A landscape with many valleys, sampled at points; each row gives a point and its height.
From any point a ball rolls to the lowest of the 2 points nearest to it. It stops when none of these is lower. Distance is the straight distance between rows; heights are no part of it.
kopar: [120,  57, 131,  84, 123,  70,  90, 104,  95, 104,  73,  79, 121,  92, 107,
 113,  92,  31,  95, 118,  89, 130]  height 71.5
Gusud: [146,  81, 136,  93, 103,  96, 108,  89,  88,  94, 109,  99, 110, 106, 129,
 108,  83,  93,  92, 120, 101, 128]  height 42.7
Lurer: [138, 103,  84, 142, 100, 149, 103,  79,  89,  83,  96,  73,  52, 115, 133,
  88,  90, 111,  92, 109, 127,  84]  height 30.6
mer: [150, 120, 119,  84,  76, 124, 111,  86,  80, 114,  92, 108,  78,  84, 103,
 104,  95, 157,  92, 131,  85, 108]  height 62.2
kuv: [ 75,  98, 115,  67,  97,  88, 105,  94,  79, 110, 106, 126, 144, 106,  85,
 118, 116,  93, 118,  97,  83,  92]  height 21.6
doval: [ 99,  78,  87,  73, 125,  92,  88, 104,  92,  80,  85, 143, 123,  92, 101,
  79,  56,  60,  94, 122, 103, 102]  height 32.0
Riv: [143, 106, 138,  92, 115,  79, 117,  97,  82, 128, 101,  91,  89,  69, 105,
 109, 105, 127,  90, 122, 100, 132]  height 65.3
fazom: [151, 102, 134,  70,  74, 103, 104, 101,  81, 114,  91,  97,  87,  83, 100,
 104,  92, 121,  73, 142,  74, 132]  height 64.5
taz: [ 99,  74, 102,  62,  77,  71,  99, 107, 114,  97,  84, 141, 110, 110,  98,
 105,  76,  98,  89, 109,  84, 134]  height 51.6
pirav: [125, 105, 132,  85, 140,  95, 103, 102,  94, 100, 118, 131, 164,  97, 111,
 101,  83, 105,  98, 110, 114, 102]  height 49.9
fab: [ 70, 123, 131,  60,  83,  69, 117, 108,  93, 132, 103, 112, 121,  89,  86,
 120, 124, 137, 107,  95,  74, 120]  height 63.0
vaz: [108, 107, 148,  91,  89,  59, 124, 104,  86, 131, 103,  93, 101,  85, 111,
 122,  98, 131,  86, 105,  94, 141]  height 67.6
lur: [129, 128, 118,  93, 103,  79, 109, 128, 114, 125, 109, 124,  89,  79,  84,
  92, 100, 160,  74, 117, 106, 117]  height 74.2
lipup: [119,  96, 122,  88, 100,  84, 105,  94,  77, 127,  84,  94, 104,  85,  69,
 113, 120, 111, 110, 124,  80, 111]  height 61.1
napu: [ 57, 114,  70,  51, 116, 111, 100, 100,  63,  93,  85, 157, 133,  81,  72,
  92,  93,  86, 117, 110,  76,  75]  height 21.5
fiz: [105, 137, 128,  70,  60, 124,  95, 137, 119, 123, 121, 122, 135,  87, 104,
 106,  98, 131,  60, 131,  85, 121]  height 57.1
Puf: [110, 105,  81, 121, 106,  65, 119,  97, 141, 104, 102, 139, 104, 127, 132,
  95,  74, 142, 115,  76, 121, 102]  height 51.7
zun: [ 72,  85, 101, 101,  88,  51, 118, 105, 118, 103,  88, 102,  91, 126, 102,
 107, 104, 111, 109,  87, 109, 129]  height 71.4
bifi: [ 79, 102,  95,  57,  70,  91, 104, 105, 129,  91,  98, 158, 126, 115, 116,
  91,  62, 112,  97,  99,  85, 120]  height 52.9
Ziku: [108, 129, 121,  74,  94,  82, 110, 105,  86, 138,  92, 107, 102,  79,  67,
 113, 119, 144, 103, 110,  82, 109]  height 63.4
ruf: [156,  97, 145,  72, 108, 111, 106, 106,  74,  93, 116, 107, 134,  88, 120,
  98,  73, 101,  68, 127,  86, 123]  height 46.3
debo: [114, 147,  85,  91, 118, 104, 103,  93, 110, 124,  89, 138,  90, 107,  72,
 101, 103, 158, 120,  86,  83,  77]  height 39.0
fop: [ 62, 126, 101, 131, 101, 100, 113,  84,  90, 123, 117,  82, 110, 108, 109,
 114, 132, 127, 132,  75, 122,  70]  height 31.5
moz: [ 39, 118, 101, 129,  71, 114, 105,  87,  81, 115, 102,  38,  57,  68,  81,
  96, 142, 117,  88,  87, 118,  94]  height 45.9
zavu: [109, 111,  99,  83,  95,  75, 111, 111, 124, 113,  88, 143,  93, 102,  78,
  98, 101, 138, 105,  98,  88, 114]  height 18.7
mutif: [ 96, 110, 114, 130, 126,  69, 111,  99,  94, 130,  63,  62,  49,  80,  87,
 107, 127, 107, 108, 101, 130, 110]  height 46.8
Sakem: [ 91, 122,  85,  63, 124,  81, 106, 125, 129, 109,  87, 161, 115,  95,  67,
  90,  87, 127, 101,  98,  91,  90]  height 8.4
mus: [ 87, 120, 121,  78, 112,  91, 101,  96, 117, 112, 128, 146, 158, 114, 127,
 104,  74, 124, 116,  85, 100, 102]  height 45.6
Dag: [ 76, 148, 110,  98,  88,  89, 127,  87, 101, 135, 103, 125,  89,  89, 102,
 106, 116, 169, 121,  86,  98, 105]  height 67.4
fedu: [121,  67, 141,  85, 103,  52, 102, 105,  96, 106,  76,  89, 107,  92, 110,
 119,  82,  73,  86, 116,  93, 154]  height 70.3
zal: [116,  67,  86, 108, 112, 108,  79, 104, 101,  73,  99, 110, 116, 127,  99,
  90,  87,  56, 102, 101, 115,  80]  height 47.7
naza: [ 48, 115,  83, 120,  52, 109, 118,  89,  92, 115,  98,  67,  50, 110, 113,
 110, 134, 123, 106,  79, 108,  95]  height 45.1
Nipo: [ 52,  91,  77,  87, 106,  98,  93, 102, 103,  79, 108, 137, 149, 127, 109,
  99,  87,  60, 119,  88, 115,  82]  height 40.6
vof: [129, 105, 116, 104, 147,  63, 115, 111, 121, 107, 102, 142, 119,  94,  96,
  91,  85, 133,  99,  99, 125, 105]  height 46.9
dezug: [127, 114,  80, 140,  98, 132, 124,  69,  93,  93,  75, 103,  46, 106, 125,
  87,  96, 138, 100, 102, 125,  88]  height 35.8
bavar: [ 90,  71, 129,  95,  67,  96, 106,  88,  70, 103, 107,  80, 128, 123, 110,
 128, 112,  63,  98, 108,  83, 120]  height 38.2
Lasoz: [ 95, 117,  89, 120,  69, 113, 111,  74, 108, 102, 111, 114, 104, 130, 145,
 114, 106, 141, 123,  83, 103,  93]  height 24.2
pumik: [ 62, 106,  73, 104, 109, 113,  93,  86, 119,  82, 118, 136, 151, 137, 106,
 100,  91,  93, 124,  77, 101,  52]  height 38.7
kuzo: [ 65, 120,  77,  49, 124,  92,  98, 124,  96,  94,  87, 159, 129,  82,  67,
  80,  74, 104, 103, 108,  88,  85]  height 17.7
ledu: [133, 101, 101, 146, 122, 112,  90,  96, 110,  90,  83,  58,  44,  87, 122,
  92, 100,  83,  98, 105, 127, 106]  height 51.3
supan: [130,  81, 122,  99,  94, 102,  92,  89,  66, 117,  74,  68, 113,  92,  81,
 118, 122,  70, 100, 121,  73, 106]  height 58.7
Zad: [104,  73, 115, 102, 130,  64,  99, 103, 113,  98,  91,  99, 116, 113, 103,
 109,  99,  82, 110,  93, 120, 112]  height 21.4
gode: [ 84,  75,  73,  91, 124,  77,  80, 129, 131,  84,  69,  85,  85, 105,  65,
  91, 110,  36,  96, 110,  89,  96]  height 58.9
vav: [111,  89,  67,  76, 104,  81, 100, 118, 137,  93,  59, 139,  71, 116,  67,
  92,  88, 110,  99, 105,  96, 104]  height 69.6
lopo: [103, 110,  88, 137, 127, 108,  69, 113, 110,  82, 133,  37,  63,  55,  72,
  85, 106, 106,  90,  68, 104,  79]  height 30.1
vun: [ 67, 110,  99, 116,  71, 128,  80,  93,  83,  93, 123,  26,  48,  43,  82,
  81, 122, 107,  81,  81,  81, 108]  height 67.8
vati: [102, 150, 102,  77,  84, 111, 104, 110, 118, 128,  95, 145, 104,  88,  79,
 101, 103, 162, 110, 104,  65,  94]  height 34.3
Fovif: [ 52,  89,  85, 103,  60, 107, 102, 107,  90,  93, 129,  70,  97, 121,  90,
 120, 137,  92, 108,  79,  90,  87]  height 34.0
vusi: [ 72, 101,  90, 121,  83, 102, 103,  98,  91, 120,  80,  48,  42,  88,  78,
 102, 138, 104, 100,  96, 109, 107]  height 49.4
Mok: [ 44, 113,  74, 126,  66, 121, 109,  99,  94, 106, 127,  50,  62,  90,  81,
  96, 139, 121,  99,  68, 104,  82]  height 42.8
bules: [ 82, 112, 121,  61, 121,  84, 101, 134, 104, 102, 122, 144, 168,  69, 106,
  92,  54,  88,  76, 116, 111, 119]  height 40.5
Ren: [ 63, 111,  94, 140,  88, 104, 107,  94,  92, 102, 140,  65, 100,  97, 108,
 110, 124, 112, 104,  68, 127,  78]  height 36.1
Noba: [101, 107, 103, 146, 122,  93, 111,  88, 102, 106, 112,  70,  87, 102, 125,
 104, 115, 112, 107,  87, 144,  94]  height 32.3
Libu: [118, 145, 137, 100, 115,  95, 122,  99,  88, 126, 127, 115, 110,  75, 123,
 100, 100, 158,  98, 102, 110, 112]  height 51.2
Zuz: [ 91,  68,  56, 116,  83,  99,  86, 120, 136,  71,  99,  94,  81, 133,  92,
  93, 102,  70, 102,  81, 101,  94]  height 32.5
Kif: [118, 100, 103, 130, 107, 119,  64, 112, 103,  81, 119,  29,  79,  58,  97,
 102, 113,  66,  90,  94,  93,  89]  height 61.0
seg: [ 54, 136,  83, 131,  76, 105, 118,  67, 105, 114, 113, 100,  94, 120, 131,
 109, 115, 139, 135,  76, 115,  81]  height 27.4
mekup: [ 97,  97, 101, 130,  81, 100,  95,  95,  98, 107,  71,  33,  43,  77, 100,
 104, 121,  77,  95, 105, 100, 119]  height 52.4
tosup: [ 77, 107,  93,  87, 104,  88, 100,  87, 104, 115, 106, 122, 129, 123,  94,
 109, 112, 117, 124,  88,  96,  77]  height 26.8
fupuf: [159,  82, 114,  75,  92, 106,  90,  99, 101, 102,  71, 116,  87,  84,  89,
  93,  80,  97,  80, 144,  70, 129]  height 66.4
lige: [135,  66, 101,  85,  81,  97,  87,  97, 107,  98,  62, 114,  71, 112,  89,
 103,  88,  81,  94, 128,  73, 131]  height 67.5
Pifom: [148,  99,  90, 113, 108, 130, 101,  78,  91,  89, 107, 118,  93, 126, 122,
 101,  90, 121, 111, 103, 105,  77]  height 33.7
Ritu: [118,  86, 119, 128,  98, 109,  82, 102,  87,  90, 110,  31,  99,  88, 118,
 117, 116,  49,  93, 104,  96, 104]  height 58.1
Gonag: [135,  89,  90,  73, 126,  91,  93, 116, 113,  96,  65, 138,  90,  93,  65,
  82,  75,  97,  88, 120,  96, 111]  height 70.9
Kidin: [ 89, 118,  69, 140, 115,  76, 126,  96, 136, 108,  97, 114,  95, 123, 115,
  97, 104, 140, 121,  59, 132,  83]  height 49.1
vus: [100,  97,  93,  64, 102, 103,  94, 126, 100,  85,  98, 153, 133,  75,  90,
  76,  51,  94,  76, 128,  99, 110]  height 36.0
volok: [ 57,  94,  80, 127,  40, 116, 102,  99,  99,  94,  98,  55,  45,  99, 113,
  97, 116, 107,  89,  84, 118, 112]  height 46.6
Dabo: [ 80,  63, 103,  85, 116,  49,  94, 119, 114, 100,  74, 100, 109, 110,  90,
 103,  98,  52, 102, 100, 113, 126]  height 27.5
ruzo: [ 35,  69,  54,  77, 115,  81, 110, 121,  93,  63,  80, 125, 109, 104,  86,
  80,  88,  33, 111, 101, 108,  87]  height 21.3
zipa: [120, 101,  90, 115, 103, 121,  65, 118, 111,  94, 100,  33,  55,  62,  60,
  99, 127,  70,  93,  97,  67,  88]  height 64.0
daf: [134,  78,  77,  77, 129, 113,  86,  98, 108,  74,  84, 156, 110, 112, 101,
  76,  49,  79,  94, 115, 105,  89]  height 35.4
fakil: [139, 128, 144,  95, 137,  99, 118, 106,  96, 111, 138, 119, 140,  87, 123,
  99,  86, 138,  93, 112, 109, 101]  height 53.9
fibak: [ 41,  86,  52,  90, 117, 107,  95, 118, 110,  63, 113, 112, 123, 117,  74,
  83, 106,  51, 109,  80, 102,  62]  height 21.7
fisif: [126, 137, 106, 116,  96, 114, 124,  82, 113, 109, 112, 130,  93,  98, 151,
  90,  73, 162, 110,  93, 109,  98]  height 25.5
Mes: [ 81, 125, 137, 129,  94, 135, 127,  50,  47, 116,  99,  71,  83,  85, 146,
 104, 109, 113,  90, 113, 137,  94]  height 22.3
Lotor: [130,  94, 130, 103, 112,  71, 117, 100, 110,  93, 124, 119, 126, 116, 144,
  97,  57, 122,  91, 103, 120, 130]  height 55.9
pibe: [116,  78, 127,  96,  81,  94, 106,  82,  68, 104, 117, 109, 129, 118, 128,
 121,  87,  86, 103, 106,  99, 117]  height 40.2
Gipe: [128,  86,  87, 145,  89, 136,  88,  89,  94,  71, 120,  60,  72, 116, 141,
  96,  94,  88,  95,  93, 119,  99]  height 25.6
Lig: [ 96, 151, 116,  74, 113, 114,  89, 109, 124, 109, 130, 148, 163,  93, 109,
  89,  78, 138, 107,  95,  83,  91]  height 45.4
miku: [147,  84,  97, 129, 103, 136, 101,  78,  91,  75, 115,  92,  99, 136, 152,
  99,  89,  97, 101,  98, 110,  88]  height 29.7
Teba: [ 92,  97, 122,  68, 125,  66, 109, 130, 116, 110, 102, 138, 139,  80,  85,
  87,  69, 104,  71, 118, 116, 122]  height 36.3
Dab: [ 90, 119, 109, 143,  94, 158, 108,  59,  62, 100, 112,  67,  81,  95, 143,
  93, 110, 120,  98,  96, 133,  75]  height 26.3
mubi: [114, 149,  93, 113,  92, 123, 110,  66, 110, 114, 111, 129, 106, 115, 140,
  98,  88, 161, 132,  85,  86,  81]  height 19.5
vukal: [ 68, 103,  95,  96,  90, 109,  96,  96,  89, 108, 114,  98, 111, 127,  93,
 122, 140,  99, 127,  93,  88,  73]  height 30.9
zirit: [ 82,  96,  72, 134,  91, 127,  81, 112, 117,  71, 151,  77, 113, 121, 100,
  94, 105, 104, 103,  59, 112,  63]  height 32.6
zosig: [ 85,  86, 119, 133,  73, 106,  94,  93,  80,  95, 116,  36,  83,  92, 126,
 121, 105,  72,  90,  96, 108, 121]  height 56.3
ragug: [153,  81, 102, 128, 123, 142,  75,  90,  99,  77, 112,  64,  95, 109, 124,
  97, 104,  65,  95, 112, 105,  78]  height 52.3
kugo: [ 85, 121,  87, 101,  86,  74, 127,  89, 100, 123,  85, 108,  67, 105,  95,
 108, 122, 139, 117,  89, 105, 105]  height 69.0
mupuv: [111,  69, 106,  74, 120, 106,  88,  96,  73,  95,  69, 104, 123,  90,  64,
  90, 112,  38, 103, 120,  80,  90]  height 54.7
niz: [ 81,  85,  68, 103, 132,  92,  84, 117, 118,  85,  87,  87,  88, 115,  50,
  92, 124,  58, 104,  84, 101,  72]  height 57.0
supul: [110, 100, 111,  75,  60, 102, 105, 113, 122,  93, 122, 145, 132, 107, 133,
 103,  55, 113,  79, 116,  91, 132]  height 54.0
koz: [131, 110, 111, 119, 137,  80, 111,  97,  98, 128,  73,  91,  69,  79,  76,
 105, 117, 124, 110, 109, 116,  96]  height 52.8
Kegog: [ 79,  86,  94,  64, 118,  54, 108, 121, 120, 101,  74, 142, 122,  96,  81,
  88,  77,  98, 104, 102, 111, 115]  height 30.7
Sof: [143,  87, 128,  69, 111, 122,  94,  96,  67,  91,  99, 123, 143,  83,  90,
  94,  81,  71,  88, 132,  74, 110]  height 49.6
zaluk: [ 47, 111, 100,  67, 100,  85, 107,  98, 117,  98, 111, 145, 153, 121, 119,
 105,  74, 101, 125,  77,  93, 100]  height 43.8
bop: [ 72,  94, 112, 141,  76, 104,  92,  92,  96, 101, 103,  21,  45,  71, 125,
  99, 110,  82,  77,  91, 117, 124]  height 54.5
duno: [119,  95, 136, 132, 126,  89, 120,  83,  75, 109, 112,  71,  97, 100, 140,
 115, 102, 102, 102,  98, 133, 109]  height 23.5
Muk: [ 87,  85, 126,  62, 115,  81, 100, 112,  74,  97, 109, 129, 162,  71, 105,
 102,  57,  67,  80, 119,  95, 129]  height 44.0
Kom: [112,  86,  97, 114,  49, 130,  92,  75,  60,  96,  97,  62,  74, 117, 118,
 113, 115,  89, 102, 116,  87, 104]  height 61.3
mozes: [108, 151, 103,  77,  65, 116,  97, 123, 144, 119, 114, 143, 108, 102, 103,
  96,  85, 160,  93, 109,  76, 108]  height 29.9
dip: [ 85, 135, 109,  93, 104,  92, 114,  88,  87, 140,  93, 115,  98,  94,  71,
 115, 141, 149, 128,  96,  90,  82]  height 65.6
Dola: [ 97, 110,  59, 148, 110, 105, 101,  98, 124,  99, 106,  99,  80, 122, 101,
 100, 108, 128, 110,  68, 132,  67]  height 46.1
ronu: [ 78,  88,  75,  94, 135,  73,  99, 117, 119, 105,  78, 111, 104, 118,  57,
 100, 122,  93, 113,  85, 111,  69]  height 54.6
Repe: [108,  92, 109, 117, 103,  61, 126,  99, 122, 104, 105, 111,  96, 113, 141,
 101,  78, 132, 101,  91, 127, 136]  height 53.8
volu: [128, 116,  94, 133, 119,  95, 135,  79, 105, 105, 105, 113,  89, 101, 154,
  88,  84, 142, 106,  92, 140, 108]  height 32.4
pozil: [125,  81,  69,  92,  97, 100,  86, 105, 117,  91,  53, 113,  60, 125,  68,
  98,  99,  82,  99, 110,  80, 100]  height 68.5
nof: [ 81,  97,  52,  88,  91, 115,  80, 130, 124,  70, 122,  65,  51, 105,  49,
  87, 128,  87,  81,  73,  68,  81]  height 38.6
far: [ 71,  97,  78, 111,  67,  95, 110,  92, 117,  96, 108, 104, 102, 140, 113,
 109, 114, 117, 117,  73, 110,  90]  height 27.3
gisom: [ 87, 116,  96, 157, 111, 115, 105,  93, 108, 100, 111,  56,  58,  79, 105,
  81, 110, 104,  89,  82, 141,  85]  height 39.6
mimo: [148, 111, 109,  76, 112,  87, 101, 120, 119, 112,  91, 129,  96,  79,  64,
  91,  84, 128,  77, 123,  95, 117]  height 72.4
ruto: [ 67,  96,  89,  71, 108, 102,  96,  88,  75,  92,  91, 134, 142, 107,  70,
 100, 103,  69, 116, 106,  90,  77]  height 16.0
Bafi: [113,  72, 120,  93, 111, 112,  89,  90,  64, 104,  75,  64, 142,  86,  72,
 106, 132,  33,  98, 120,  67,  90]  height 56.7
tave: [157,  87, 121, 121, 121, 105,  92,  94,  96,  98,  80,  62,  75,  90, 122,
 102, 102,  77,  97, 126, 107, 113]  height 55.4
til: [108,  74,  63,  94, 122,  99,  89, 105, 122,  75,  72, 136,  93, 132,  87,
  87,  74,  69, 100,  99, 109,  85]  height 45.5
venad: [ 87,  59,  98,  79,  93,  94,  91,  96,  84,  78,  80, 117, 126, 112, 102,
 100,  79,  27,  99, 115,  88, 115]  height 49.2
Pura: [136,  93, 120,  73, 126, 116,  93,  87,  56, 108,  83, 111, 141,  84,  65,
  99, 105,  72,  97, 128,  75,  81]  height 52.2
Meliz: [ 91,  60,  94,  90,  75, 110,  76, 108,  92,  87,  85,  63, 100, 102,  77,
 102, 121,  21,  81, 114,  62, 100]  height 45.8
sosil: [ 86,  65, 108,  62,  79,  81,  99, 106,  87,  86,  93, 134, 121, 102, 109,
 101,  66,  60,  88, 122,  84, 140]  height 50.3
peva: [ 93,  81,  56,  86,  75, 133,  74, 119, 114,  75,  90,  82,  66, 120,  51,
  96, 128,  64,  88,  96,  65,  79]  height 41.7
Bava: [ 67,  76,  84, 118,  59,  97,  95, 115, 116,  85, 117,  51,  63, 116, 103,
 103, 119,  84,  90,  77,  97, 116]  height 48.1
Nef: [ 72,  71,  73,  99, 111, 123,  74, 116,  90,  72,  93,  90, 114,  92,  61,
  81, 114,  10,  91, 104,  88,  78]  height 30.8
Zaf: [ 60,  67,  83,  71, 120,  58, 107, 118, 104,  80,  76, 134, 117, 108,  90,
  85,  76,  53, 105, 104, 113, 109]  height 25.7
bona: [126,  63, 122, 111, 133,  83,  85, 100, 114,  80,  94,  68, 113, 107, 128,
 109,  93,  31,  98, 113, 109, 114]  height 72.7
gofir: [ 46,  86,  62,  72, 129,  98,  97, 113,  88,  88,  86, 134, 128, 104,  67,
  91, 100,  53, 117,  98, 101,  70]  height 16.3
Fifun: [ 86, 129, 102,  51,  93, 117,  88, 116, 106,  99, 115, 151, 154,  83, 102,
  93,  75, 114,  93, 111,  79,  90]  height 42.6
Tiva: [ 58, 103,  92, 131,  71, 120,  90,  99,  94,  84, 150,  44,  76,  90, 101,
  88, 117, 120,  86,  62, 110,  88]  height 39.9
Bim: [ 90,  86,  55, 118,  84, 104,  80, 129, 138,  78, 101,  70,  47, 116,  76,
  92, 113,  86,  90,  76,  88,  95]  height 35.3
pov: [107, 116, 123,  63,  59, 121, 100, 128, 109,  99, 124, 131, 143,  86, 118,
  98,  68, 105,  55, 136,  89, 132]  height 55.3
Sabiz: [105,  94, 101,  95,  90,  59, 115, 105, 109, 120,  79, 100,  67, 100,  92,
 105, 109, 113, 109, 101, 105, 134]  height 70.4
der: [106, 122, 122,  89,  88, 113, 106,  76,  75, 119, 115, 110, 116, 107, 101,
 119, 116, 133, 121, 107,  82,  93]  height 56.9
vopum: [ 64, 108, 112,  96,  73,  57, 126,  96, 110, 120, 103, 112,  97, 119, 124,
 122, 101, 141, 116,  79, 108, 134]  height 72.1
Zap: [ 96,  71, 111,  95, 128,  51,  99, 113, 106, 114,  59,  72,  93,  91,  65,
 114, 119,  53, 101, 107,  97, 114]  height 33.6
kaz: [ 90, 104,  84, 121,  80, 127,  77, 114,  94,  85, 119,  35,  51,  75,  66,
  89, 132,  93,  89,  82,  76,  87]  height 66.1
Zaraf: [121, 118,  79, 154, 120, 127,  83,  94, 114,  92,  92,  55,  33,  74,  97,
  80, 105, 100,  92,  93, 134,  77]  height 46.0
ganef: [ 74,  75,  69, 102,  85,  87, 105, 110, 131,  85,  91, 121,  95, 143,  95,
 105, 107,  93, 113,  74, 101,  85]  height 30.0
sol: [127, 132, 117,  96,  70, 131, 114,  71,  81, 115,  99, 114,  82,  87, 141,
 105,  91, 164,  96, 112, 100, 120]  height 60.2
dufum: [151, 106, 117, 122, 147,  75, 131,  99, 114, 100, 108, 119, 102,  98, 131,
  91,  83, 139, 101, 100, 138, 106]  height 40.3
feb: [ 53,  96,  67,  68, 114,  88, 106,  99, 113,  81,  94, 162, 146, 120, 120,
  86,  67,  87, 121,  83, 102,  85]  height 42.2
vil: [102,  88, 106, 113, 121,  74,  97, 109,  96, 122,  77,  60,  82,  88,  69,
 107, 138,  84, 109, 101, 104, 103]  height 40.0
sav: [ 91, 100,  92, 142,  67, 155,  93,  75,  85,  81, 121,  61,  69,  99, 141,
  86,  94, 110,  85,  96, 133,  89]  height 20.7
roko: [ 57,  76,  63,  88, 111, 112,  71, 130, 111,  55, 123,  89, 119,  98,  66,
  72, 102,  28,  87,  79,  95,  71]  height 26.4
nufi: [ 94, 155, 130,  81,  72,  95, 105, 134, 123, 134, 118, 114, 127,  75,  94,
 111, 105, 151,  84, 111,  87, 118]  height 59.1
Zis: [ 97,  83, 134,  82, 132,  88, 101,  94,  74,  94, 112, 114, 166,  99, 105,
 103,  75,  65,  96, 110, 110, 107]  height 46.7
Migun: [115,  73,  71, 102,  77, 128,  72, 113, 111,  77,  80,  69,  64, 107,  76,
 103, 112,  40,  84, 108,  62,  96]  height 43.9
Koso: [126, 108, 107,  65, 104, 121,  88, 106, 112,  90, 110, 151, 137,  94,  96,
  88,  64, 112,  82, 122,  88,  98]  height 39.4
saf: [109, 123, 103,  71,  57,  91, 111, 120, 122, 117,  95, 134,  96,  97,  95,
 108,  89, 143,  88, 112,  75, 129]  height 25.2
noz: [148, 110, 139, 111, 133,  94, 115,  87,  70, 125,  71,  71,  74,  69, 112,
 100, 106, 113, 100, 135, 104, 122]  height 62.0
neto: [ 95, 110,  89, 121, 111, 109,  60,  98, 111,  64, 131,  40,  38,  29,  90,
  75,  92, 106,  90,  66,  80, 100]  height 40.1
sina: [105,  80, 103, 116,  72, 122,  73,  99,  69,  86, 127,  31, 106,  87,  91,
 113, 129,  46,  87,  97,  69,  92]  height 59.9
guboz: [ 63, 148, 129,  70,  89,  81, 107, 114, 121, 134, 117, 135, 142,  91,  94,
 105, 104, 141, 101,  92,  75, 114]  height 61.2
Rar: [121,  97,  71, 136, 118, 125,  68, 118, 119,  74, 119,  54,  57,  89,  79,
  91, 110,  89,  88,  76,  99,  74]  height 17.9
rozi: [111,  88,  85, 132, 110, 129,  69, 109, 113,  72, 140,  60,  98, 107,  92,
  92, 110,  79,  91,  80, 108,  67]  height 27.1
Zaput: [ 66, 111,  67, 118,  95, 126,  91,  99, 113,  92, 132, 102, 129, 137,  97,
 104, 121, 105, 124,  65, 104,  45]  height 36.2
Vud: [ 81,  78,  55,  85, 111, 104,  96,  98, 116,  71,  84, 158, 119, 130, 101,
  85,  60,  81, 114,  90, 111,  74]  height 44.1
nabu: [ 57,  72, 103,  92,  70,  91, 108, 103,  88, 103, 114,  68, 123, 127, 104,
 121, 126,  63, 101,  83,  91, 105]  height 36.4
gitu: [123, 112, 139, 111, 114, 116, 129,  63,  53, 107, 108,  73,  91,  90, 147,
 108, 107, 121, 105, 114, 121, 100]  height 10.6
geniv: [121, 137,  89, 114, 107, 132, 112,  69,  81, 118,  93, 110,  80, 107,  98,
  99, 111, 151, 120, 100, 104,  66]  height 41.3
Vimad: [ 95,  97, 101,  95, 152,  64, 104, 108, 121, 107,  96, 130, 122, 106,  69,
  92,  98, 103, 111,  89, 126,  90]  height 51.4
Gom: [125, 117,  76, 106,  90, 135, 102,  82,  99, 103,  96, 132,  87, 129, 104,
 110, 105, 144, 122,  89,  87,  70]  height 37.6
bizan: [142,  96, 117, 119, 100, 117,  97,  72,  71, 115,  70,  56,  58,  77, 124,
 109, 111, 100,  98, 130, 101, 117]  height 58.4
novuv: [ 87,  62, 104,  93,  97,  91,  84, 108,  92,  92,  90,  79, 117, 113,  83,
 101, 113,  29, 103, 105,  96, 105]  height 47.6
tikub: [101, 124, 119, 107,  75, 103, 118,  74,  80, 117, 102, 101,  93,  98, 124,
 117, 101, 142, 111, 105, 102, 112]  height 58.6
Fem: [104,  77, 147,  98,  91,  52, 121,  91,  88, 123, 102,  73, 103,  99, 121,
 127,  94,  91,  94, 102, 100, 144]  height 69.1
gesuv: [124,  67,  97, 112, 113, 126,  68,  99, 104,  78, 101,  73, 113, 112, 104,
  93, 102,  36,  96, 108,  97,  85]  height 49.7
kavep: [126, 114, 116,  75, 110, 116,  97,  85,  70, 113,  98, 128, 137, 100,  76,
 111, 110, 114, 110, 117,  75,  83]  height 54.8
sida: [117, 127,  72, 150, 127, 110, 118,  89, 112, 105,  87, 106,  59, 105, 113,
  92, 101, 142, 113,  80, 135,  74]  height 41.6
zugi: [111,  64, 105,  86, 123,  70, 100, 111, 115,  85,  84, 128, 118, 108, 114,
  91,  66,  71,  95, 112, 113, 120]  height 27.8
Luve: [117, 153, 116, 110, 123, 114, 117,  76,  87, 124, 107, 120,  96,  82, 116,
  94, 111, 167, 121,  97, 110,  85]  height 46.4
Datog: [102, 103,  89, 117,  68, 124, 103,  75,  80, 107,  96,  92,  74, 117, 110,
 113, 110, 121, 113, 102, 104,  95]  height 60.1
tozi: [ 95,  77,  95, 102,  68, 104,  91,  94,  84, 103,  88,  68,  83, 118,  86,
 116, 124,  77, 105, 108,  83, 101]  height 62.3

Call two points neighbours if one is among the 2 nearest of the other. Go from one point of each pair to the other, from neighbour to neighbour, staying as low as possible. Name the highest point that can't be avoided.
Zad, Rar | til
gitu, Gipe | Dab
ruto, Sakem | napu

Where does a ball stop that starts at each point below?
fedu | gitu
kavep | ruto
Gonag | ruto
kugo | ruto
